A landscape with many valleys, sampled at points; each row gives a point and its height.
From any point a ball rolls to the lowest of the 6 points nearest to it. It stops when none of these is lower. Distance is the straight distance between rows; heights are no part of it.
q965 height 44.5: [159  86 148 119 159 141 118 177 151 154]
q522 height 40.3: [126 103 151 132 132 165 155 143 159 141]
q681 height 35.7: [137 203 111 145 105 136 136 133 117 157]
q763 height 6.2: [170 202  95 142  87 111 118 137  84 152]
q958 height 25.0: [ 61 143 137 124 116 147 164 115 157 142]
q913 height 37.1: [ 75  63 143 115 119 164 156 152 149 111]
q575 height 26.2: [156 157 125 137 143 128 136 139 133 159]
q949 height 18.2: [ 68 106 138 129 113 158 151  98 147  98]
q13 height 47.3: [115  50 154 117 125 161 131 185 159 148]
q109 height 17.9: [166 164 106 115 161  59  95 129 130 121]
q510 height 17.2: [101 190 128 137 103 141 143 126 139 144]
q175 height 8.2: [ 54  58 133 113 132 139 126  98 127  92]
q523 height 58.1: [200 102 136 142 148 112 104 128 125 111]
q460 height 6.3: [187 156 124 155 124 114 122 121  97 147]
q817 height 14.4: [ 45  72 118 106 142 123 143 114 117 100]
q461 height 42.6: [149  80 153 148 114 193 133 151 140 142]
q699 height 14.3: [147 213 109 132 123 109 111 152 111 171]
q740 height 25.2: [179 156 115 124 142  63 103 113 107 113]
q592 height 16.8: [165 185 100 106 150  69  87 131 112 120]
q802 height 49.6: [164 166 124 145 122 122 132 133 115 159]
q270 height 46.6: [184 133 133 147 159 126 127 130 124 138]
q428 height 32.4: [102  73 159 146 101 188 125 127 144 111]
q80 height 21.1: [ 64 140 135 126 115 150 148  86 135 116]
q576 height 34.2: [174 166  89 119 127  60 102 120  90 109]
q237 height 29.0: [ 71  89 136 112 119 150 162 136 152 124]
q94 height 29.7: [ 90  96 155 133 115 173 151 136 147 123]
q932 height 52.1: [153  65 159 145 131 174  98 177 156 145]
q82 height 30.7: [135 108 141 120 144 153 154 158 152 158]
q651 height 28.2: [ 56 130 133 102 122 143 166 125 150 126]
q340 height 19.1: [158 167 124 127 136 118 137 142 143 168]
q733 height 27.2: [104 103 157 152 108 187 143 124 148 117]
q595 height 12.4: [ 65  71 142 135 125 159 131 102 133  97]
q573 height 48.1: [170  92 159 167 115 176  95 165 135 144]
q316 height 76.1: [189 172  99 140 117  98 111 116  78 153]
q180 height 18.1: [116 154 135 113 131 130 149 145 152 169]
q883 height 47.8: [186 100 144 131 170 122 108 134 142 131]
q586 height 9.5: [100 204 113 117 123 120 128 162 134 169]
q67 height 17.1: [ 61  52 110  87 162  98 121 121  82  99]
q356 height 14.6: [156 193 111 124 141  95 107 154 126 163]
q908 height 25.8: [ 80 140 151 140 105 167 160 107 148 129]
q438 height 39.4: [190 121 105 131 131  79 107  99  98  77]
q533 height 23.8: [ 45 123 127 105 129 127 155 112 144 116]
q111 height 26.1: [150 139  95 111 101  70 122 114 128  46]
q731 height 11.3: [ 63  60 131 122 150 131 113  79  98  96]
q870 height 34.7: [179 125 144 126 159 125 130 143 130 145]
q258 height 7.9: [164 193 102 128 135  84  99 136 102 158]
q966 height 11.9: [ 69  84 138 128 135 147 117  64 104  99]
q529 height 20.5: [172 140 108 114 147  68 114 119 136  73]
q882 height 18.8: [ 81 124 147 138 104 158 146  87 136 101]
q879 height 43.3: [141 117 148 152 121 167 145 137 132 139]
q877 height 54.6: [174 184  91 124 109  83  96 122  78 150]
q23 height 33.8: [154 136  83 107  78  78 114  93 106  51]
q197 height 24.8: [166 138 133 131 161 121 134 135 144 159]

Where does a ball stop that starts at each point below?
q461 => q175
q13 => q586
q575 => q586
q958 => q175
q651 => q175
q908 => q175
q340 => q763
q23 => q763
